Each row is a point on a tangle of strands that fork, close into loops and nearly touch. The rows are in no order.
Points whose rows are less than 136 apart are linked; no others are. Some points are linked to none.
k826: [ 11  -7 -42 -34 -26  12  -4 -25 -64 -15  -1  -8 -40 -12  50  79  -1  12
   2 -15 -18   3  41   0]
k738: [ 46   8  -7  28  33  43 -67   2 -23  39  29 -22  30  50 -51   3  31   0
 -17  51  -1   6 -39  44]
k577: [ 29   0 -16 -19  30  15 -38  -8 -24  37  36 -22  50   1   0 -32  16   2
 -10 -43  -5 -19 -63  64]
k444: [-19   1  70 -11 -11 -19  56  21   2   2 -15  12  -6  -7  48   0 -46   3
  30 -23  -7 -15  -9 -12]
k37: [-30  17  22 -33 -28  -9  44 -44  20   7 -55  47 -38  25  23  16  -9 -19
 -29  21  15  22  -9 -55]
k465: [ 28  23 -34  23 -42  -2  25 -28  39  19 -18 -58  27 -22  -1  52  -9 -25
 -18  -6 -21  35  75  68]
k993: [-54 -15 -48 -46 -41 -15  21 -17 -16 -12  70  15  34 -39  31   2  53  -9
  20  -9   4 -29   7 -13]
k241: [ 23 -15  41   9  71  43 -55  25 -50 -43  12   9 -24  24 -14  22  10 -52
  30  35  -8  -7  -4 -23]
k654: [ -1  14  29  23 -14 -45 -23  -5  30   6 -40  -5 -16   5  13 -28 -18  45
  -2  -4  24 -18 -17 -51]
k497: [ 21   4  -3   7  -6 -25  27 -30 -25  41 -27  -3  14  22  18  -3 -20  -6
  54  13   3 -10  -1  42]
k399: [ 10  15 -13 -36  51  55 -24 -50   3  26 -11  49   8  58  -8 -28  70 -12
   5  18   4   4 -16 -30]
k785: [  5   5  11  12  49   6 -49  51 -16   4  18   1  10  44   4 -10 -24  65
  38  14 -12 -48  -5   8]
k543: [ -4 -18  32  15 -56 -24  -2  40   0 -24  24  43 -13  22  -6 -47   6   1
 -33  51 -41  21  -6  19]
k86: [ 67 -11  27  24 -46 -27 -44  -8  -6 -10 -32 -74  -8 -14  -9 -17 -16  -7
 -36   7  15  16  13  26]
k859: [ -2 -16  24 -31  11  -7  14  -5 -17 -29   8 -27 -19 -68  -1  62 -18 -12
   4 -31  91 -25 -41 -92]
k533: [-10  -4  -5 -49 -19  26  14 -29  12  -7  38 -17  43 -55  35   4  38  24
  22 -60  13 -37  18 -58]
k327: [ 20 -42   8  36  21 -24   3 -21 -40   5 -11  22 -15  10  23  59 -45  10
  68 -14   8  -1  21  53]
k876: [ 29 -16  -8   6 -33 -11  14  -7  -7  15  -2 -35  -5   3  -3  35 -47  24
 -26   2 -22  50  41 104]
k583: [-17  -8  -9 -45 -65 -29 -18 -15 -16 -28  16 -12  24 -23  16   8  38  18
   1  28  -7  -6  27 -11]
k149: [-66  -4 -55 -21  17  35  12   9  17  -9  16  13 -11  32  -2 -34  32  30
  19  27 -51 -28  40  18]
k936: [ 33   7  60 -46  27  60  36  31  24  -8  34 -28  33 -47 -38 -15  37   3
  41 -19  53 -25 -65 -60]
k354: [  5   4   6  -9 -40  31  60   2  19  -3  11 -28  -9 -35   3 -51  19 -21
 -22 -11 -12 -11  -7 -71]
k18: [ -9   1  64   1  13 -34 -35   1  35  -3   1  10  36 -27 -14 -18  12  23
  21 -11  59 -29 -52 -65]
k494: [ 11 -18 -18 -21  -3 -29 -36 -22   4  22  15 -17  50  -3   5  12 -37  35
 -33 -61  12  -9 -45  87]
k667: [-26  28 -13 -54 -22 -63  -9 -50 -17  37 -28 -21  50 -25  29  16 -25  18
 -21 -49   9  10 -58  87]
k302: [  0  38 -36  51 -52 -27  43   2  70  18 -47 -23  56   9  -6  24 -20 -27
  12  25   6  24  82  47]
k434: [-25  25  -1  25 -52 -16  49 -28   3   6 -42  14  24 -17  21  72 -28 -17
  63  30 -13  -3  69 -29]
k410: [ -7  24  37  29  86  12 -45  70 -42 -27  47  -7 -30  18  -6  -4  24 -45
  21   4  12 -15 -50 -36]
k847: [-15   1 -12   9 -68 -26  49  29  -8 -10  13 -16 -21   6  -2 -58  18 -13
  -4  63 -47  25  36  47]
k495: [ 21  32  17 -18  16 -12 -18   7   6   0 -54 -24 -56   4  22 -41 -22  31
 -65 -51  33  -3 -41 -42]
k733: [ 35  -4  57 -22  48  42 -20 -22   8   0 -45  39 -14  58   7 -26   3 -12
  11  23 -14  10   3  -5]
k571: [-12 -42  54  19  30  28  28   9   7 -29   3  21  -2 -23  39  40 -66 -34
  38 -54 -28 -24  17 -10]
k916: [  3 -40  42  -4  24 -15 -45 -26  25 -68  -3 -10  -8 -56 -19  29   8 -41
 -22 -29  62   0 -10 -97]
k679: [ -2  53   3  13 -63 -44  57   7  25  20 -54 -25  72  -1  18  24 -12 -43
  51  42  28  -1  54  12]
k729: [-85   7 -49 -39   6  23   5   7  37  -8  12  24   4  33  -1  -7  -8  22
 -37  18 -12 -51  10 -24]
k295: [ 14  24 -19 -26 -60 -55  13 -30 -53  31 -17 -35 -24 -30  23   4   2 -26
 -59 -14  33  12 -70  -7]
k824: [-12 -22  70   0 -46  -3  35   7  22 -37   6  63  -6  -5  33 -18 -14 -37
 -12 -10 -37  17  10  -4]
k34: [ 14  14 -97  75 -32   7  33   4  23  14  -4 -23 -21 -25 -20  35  -7  41
  -6 -10 -32  38  95  10]
k341: [ -8  62  12 -45 -47 -75  24 -32 -23  37 -36 -33   2 -64  51   9  -4  11
 -37 -63  13  37 -83  32]
k367: [ 15 -19  37 -59 -10   0   3  13 -34 -24   5  34  -5  37  34  -2  -8   0
 -10   4 -27  28  12  78]
k49: [ 14 -17 -89  56 -45  18  47  24  19   0  19 -20  16 -24 -48 -27  22  -9
   5  17 -23  40  89  41]
k700: [ 12  25  39  30  43   6 -18  64 -33  10  44 -56   2 -29 -21 -40  33 -14
  41   3  27 -40 -73 -55]
k840: [-36  -3 -81   0  -2   5 -31 -46  49  -7 -23  19 -22  21  -4  21   9  81
 -19  -3 -17   2  54 -11]
k697: [-21  25 -15   5 -68   6  91  11   2   8   4 -53 -17 -29   9 -44  18 -47
 -12  27 -40  -3  28 -18]
k832: [ 27  19   8 -15  46   8 -31  12 -18  21 -26   4 -20  33  -7 -53 -18  -5
 -61 -20  23  -8 -80  -1]
k890: [-35 -43 -36  26  14  46  25  13  26   3  71  65   6  26 -50 -17  21   1
 -26  25 -56  37   2  58]
k744: [ 47  -6  41 -36   5  49  17   3   4 -12  13 -53  15 -50  12 -38  32  -2
  26 -44  16 -26  -8 -59]
k872: [ -7  16  22 -57  -6 -15 -50  63 -30 -22  20 -25  27  27  16 -17   3  70
   1  24  -7 -36   7  26]
k220: [-51  43 -38 -26   1  17  51 -31  45  36 -29 -39  -1  -2   1 -48  32  12
  35   6  -2 -25  24 -32]
k489: [  6  23  -1 -14  56  16 -50  40 -69 -11  46  45 -20  20   5  11  27 -35
 -21  -6  57 -26 -54 -42]
k178: [-46  20  24 -71 -20 -39  -3  28 -11  -7  -3   3  10  32  30 -37  18  28
  -9  13 -15   8  -7  70]
k672: [ 88 -20  19  22   2   6 -69  -1 -40   7   7 -61  33  -8 -39 -20  19 -31
 -10  22  19  16 -31  53]
k412: [-31   9  81  -4  74  -1 -15  39  59 -21  28  44  34 -17 -31  17 -11   3
  16 -30  72 -38 -60 -68]
k250: [ 35 -52  16 -17  18  11  11  34 -41   3  19  12 -15  23  -8   9 -31  47
  11   7 -33  55  25 106]
k880: [-23 -43 -92  32 -12  37   6 -33  46   2  -1  25   3 -15 -47  23  12  59
  10  -7 -34  50  87  10]
k992: [-21  20 -73  42 -24  -5  65 -35  15  33 -13 -12 -77   3  15  18   3 -28
 -40   6 -48  38  39  46]
k160: [ 12 -52  53  64  13   2 -44 -13  32 -34   5 -10  29 -26 -57  16 -29 -71
  -4  26   6  -6  -5 -34]
k535: [ 14  17 -12   2  23  13   8  40 -46  41  59 -36  29 -11   0 -49  20  -8
  13 -14   0 -52 -71  -6]
k264: [ 17  34  37 -27 -42 -30 -16 -28  24  34 -56 -71  25   7   1   4 -39   8
 -53   4  11   6 -13  32]
k296: [ 31 -32 -50  72 -42  -3  10   3  40   6  12  23   0   7 -59 -59  27  16
 -21  35 -23  55  45  21]
k504: [  5  16 -28  -1  31  19 -54   7   8  36  17  18   8  68 -35 -36  17  22
 -57  29  -6   1 -54  33]
k269: [ 10  77  -7 -42 -10 -37   7 -34 -18  60 -71 -83 -22  -5  35  29 -20  13
 -34  -8   0  14 -16  46]
k205: [-68   4 -42 -35 -10  34  33 -38  14   2 -35  33 -14  33 -13  16 -11 -22
 -17  62 -15 -15  17 -61]
k21: [-13  38 -21  27 -23 -82  45 -28 -27  70 -68  13   8  27  21  38 -60  -5
  36  15  32   0 -21  42]
k329: [  0 -45 -57  18  20  66 -14  47 -25 -21  48  72 -29  35 -41  -3   1  26
 -30  21 -50  22  12   4]
k830: [ 10 -53 -39  51  11  22  -8  37 -64 -58 -13  -6 -74 -17  -7  44 -47 -13
  22   3 -39  -2  36 -31]
k271: [ 25   6  -9  -6  66  24 -54 -19 -47   0   6  84 -32  52   6   9  47 -17
   3   6  37   0 -33 -32]
k622: [-30   0  54  33 110  -1 -40  35  64 -42  32  47   0   4 -37  -9 -18 -49
 -20 -50  42 -10 -35 -57]
k632: [ 11   8  71 -17  71  76 -12  14  -6 -30 -32  45 -20  26 -12  -1   6 -38
  36  41   2  -9  -2 -82]
k745: [-10 -59  38  30  41 -17  -5  -8 -14 -28  27  71  -4  -3  26  44 -31 -34
  57 -34   1 -10   0  18]
k725: [ 22 -16   3 -13 -17 -43 -28 -26 -53  -6  -5 -30 -24 -47   6  37 -13 -31
 -34 -14  76  -9 -54 -54]
k882: [-18 -29  75  64  65 -32 -47   3  64 -34  42  13  25 -24 -38 -11   9 -60
  10 -29  13  -2 -35 -40]
k983: [ 29 -70   1  55  -1  27   4 -10  35   4  32  70  -8  19 -45 -25  11  19
 -19   7 -39  73  17  48]
k512: [ -4  -9  52 -64 -31   1 -11  -9 -27 -45 -19  34  11  -7  36  26  21   7
  39  15  -6   4  35 -31]
k660: [ 18 -63 -33  56  28  21 -26  39 -53 -46  38  47 -55   0 -12   6  -8  -8
   5  -5 -21   1   7 -17]
k115: [ 20  72 -38   3 -16 -37  22 -16  24  65 -39 -90   9 -16  19  40 -12  -6
 -29 -26 -17  23  30 102]
k53: [  5  -5 -38  42 -12 -10 -26  -6  23 -22 -16   9 -41  -6  29  37 -19  78
 -19 -40 -30   3  50  -8]
k28: [-56  21 -57  20 -13  -6  49   5  31  23   3 -14  20  12  -9 -43  23   4
  63  39 -17 -30  51  20]
k418: [-11  27   0 -54 -18  40  70 -28  35  28 -13 -29  18 -18 -29 -30  36  -2
  20  17  26 -15 -21 -69]
k690: [-12 -11 -12  15  19 -14 -44  17  15 -35  -1  42 -13  16  36  -4 -11  87
  34 -33  -9 -30  37 -17]

A piece is all that can be reached along the links. How many separate loops has the piece of each point below (a circle has one, a figure eight two, a Y none), and how many tips (points with one link)?
k872 -> loops 0, tips 3
k535 -> loops 1, tips 1
k28 -> loops 0, tips 4

A tip is a point with one link. Name the tips that can be reached along the links from each point below, in the order of the rows.
k341 -> k916
k115 -> k434, k160, k830
k205 -> k37, k936, k21, k512

A fork is a point with three links, a tip a point with one. Leave the first point through the second and follow the links. Name the first fork or tip that comes.
k859, k725 -> k410
k296, k49 -> k465
k115, k269 -> k160
k700, k535 -> k916
k178, k872 -> k830
k21, k497 -> k354
